Points, in no order, along strands that fork, close into loops and pass close to each other.
In the rows, zero is written as 128.
Points whose rows are less than 40.7 apart are linked; no others are. Some points are linked to none.
j_786: [150 184  79  91  72 160 113 130]
j_119: [149 176  72  79  79 160 121 113]
j_417: [154 160 124  88  84 156 108 159]
j_6: [ 96  94 106 135 154 135 125  87]
j_229: [127 148 109 140  63 158  99 107]
j_310: [ 93 175 181 178 130  97 138 136]
j_57: [134  84 127 168 178 105 154 159]
j_946: [ 98 145 113 184 137 148 113 167]
j_667: [ 99  99 146 128 165 101 133  60]
j_853: [135  77 121 131 174 120 143 139]
j_341: [151 132  87  53 119 148 129 120]
j_868: [ 93  88 129 133 159 118 128  65]
j_243: [139 114 182 121 154  84 144 120]
j_747: [102 124 158 142 142 104 132  92]
j_128: [114 147 132 181 136 142 121 184]
j_575: [129  96 164 146 186  76 169 117]
j_970: [141  94 171  87 131 104 123  80]
j_293: [141 138 205 114 133  75 161 117]
j_782: [118  98 165 140 181  82 152 101]
j_431: [172 122 123 130 129 125 145 205]
j_466: [ 81 124 121 188 164 127 129 119]
j_209: [ 75 137 139 186 159 114 134 105]
j_202: [100 146  96 165 125 158 112 150]
j_211: [107 148 146 193 136 124 121 177]
j_279: [117 142  64 123  90 168 120  96]
j_607: [150 115 107  65 111 150 119 114]
j_854: [142 172  96 104  60 166 103 129]
j_706: [115 155 178 177 140  94 137 155]
j_789: [117 145 194 104 129  87 144  80]
j_254: [150 152  68  52 122 153 136 111]
j_714: [144  82 132  76 134 130 117 102]
j_485: [141 105 120  83 122 147 116 112]
j_184: [139 118 122 130 142 137 132 165]
j_419: [116 110 150 141 150 114 125 117]
j_773: [174 109 143 118 127 115 143 194]
j_406: [147  94 153 132 155 107 138 148]
j_208: [113  96 153 133 177  95 143  88]
j_17: [148 129 142  86  91 142 104 133]
j_425: [114 127  77 130  96 163 116  91]
j_276: [105 121  94 139 127 152 116 112]
j_83: [153 136 154 129 115 130 116 187]
j_761: [150 126 159 100 101 131 104 145]
j_918: [ 79 157 135 190 109 121 114  92]
j_312: [ 83 173 168 186 135 101 133 120]
j_38: [100 145 171 165 156  90 149 117]
j_237: [139  90 149  80 122 123 114  83]
j_972: [151 169  98 111 118 150 129 195]
j_621: [149  89 127 131 161 117 145 163]
j_684: [163 144 133 111 108 140 119 194]
j_914: [ 88 116  83 161 164 153 125 121]
j_803: [102 122 108 154  95 142 111  68]
j_859: [126 133 113 115 109 151 111 135]
j_673: [112 157 199 109 131  80 163  87]
j_11: [185  89 150 113 132 106 144 176]
j_589: [147 142 124  85  89 151 108 138]
j_463: [ 84 148 131 188 123 128 108 118]
j_448: [104 136  91 144 122 162 113 133]
j_700: [165 112 124  72 128 139 124 146]
j_295: [147 120 189 147 159  58 181 139]
j_379: [ 95 144 127 170 100 144 104 111]
j_598: [167 100 143  75 122 128 119 146]
j_910: [ 85 115 104 178 167 139 127 137]
j_926: [178 108 106  93 149 128 155 175]
j_875: [108  90  98 132 164 142 133 111]
j_760: [112 120  91 142  95 157 112  70]
j_123: [127 114 143 109  95 127 107  81]
j_542: [146 142  81 116 149 147 146 182]
j_194: [ 84 144 121 192 135 141 112 145]
j_767: [ 76 158 156 186 146 109 128 115]
j_510: [164 111 112  89 139 138 140 164]
j_616: [ 92 140 166 150 141  96 139  91]
j_325: [119 120 163 112 109 107 113  68]
j_173: [145 120 200 108 147  70 154 109]
j_2: [ 89 145 124 186  97 128 117  64]
j_465: [151 156 114 126 117 150 128 203]
j_288: [155 149 131 103  98 146 110 180]
j_890: [133 110 133  99 100 139 109  94]
j_580: [162 145  84 124 151 137 159 204]
j_224: [ 96 108  66 143 161 159 127 119]
j_930: [104 129 107 182  88 141 113  56]
j_205: [152 149  78  74 142 146 143 154]
j_404: [159  98 157  91 133 117 120 131]
j_261: [147 104 170 125 151 100 131 132]
j_701: [154  92 179  91 137  99 126 112]
j_814: [118 125 163 159 155  97 137 132]
j_81: [152 134 161 120 109 129 113 167]
j_654: [101 116  70 128 143 159 125 110]
j_363: [141 172  56 102  70 166 123  94]
j_171: [121  80 103 125 177 129 140 129]
j_917: [133 160 101 125  57 164 102 114]
j_976: [107 148 118 156  84 148  99 112]
j_971: [187  90 103  92 146 118 168 181]
j_423: [139 158  61 117  74 168 119  88]
j_590: [175 145  99 116 133 133 152 207]
j_338: [115 136 181 109 120  95 133  70]
j_84: [121 148 167 186 141 109 129 169]
j_661: [148 168  84 102 132 154 137 178]

How many points has the smallest loop of links through each point below? Write none if it is on no loop.
j_38 | 5
j_81 | 8
j_782 | none

A tip is a point with one link. Name the tips that can be reached along the links from each point below, in the order of the rows.
j_789 | j_254, j_673, j_971
j_589 | j_11
j_667 | j_575, j_293

Name the points in between on the shortest way along the links from the first point to the second, in order.
j_171, j_667 | j_875 j_6 j_868
j_803, j_128 | j_930 j_2 j_918 j_463 j_194 j_946
j_621, j_875 | j_853 j_171
j_970, j_510 | j_701 j_404 j_598 j_700
j_465, j_81 | j_684 j_83
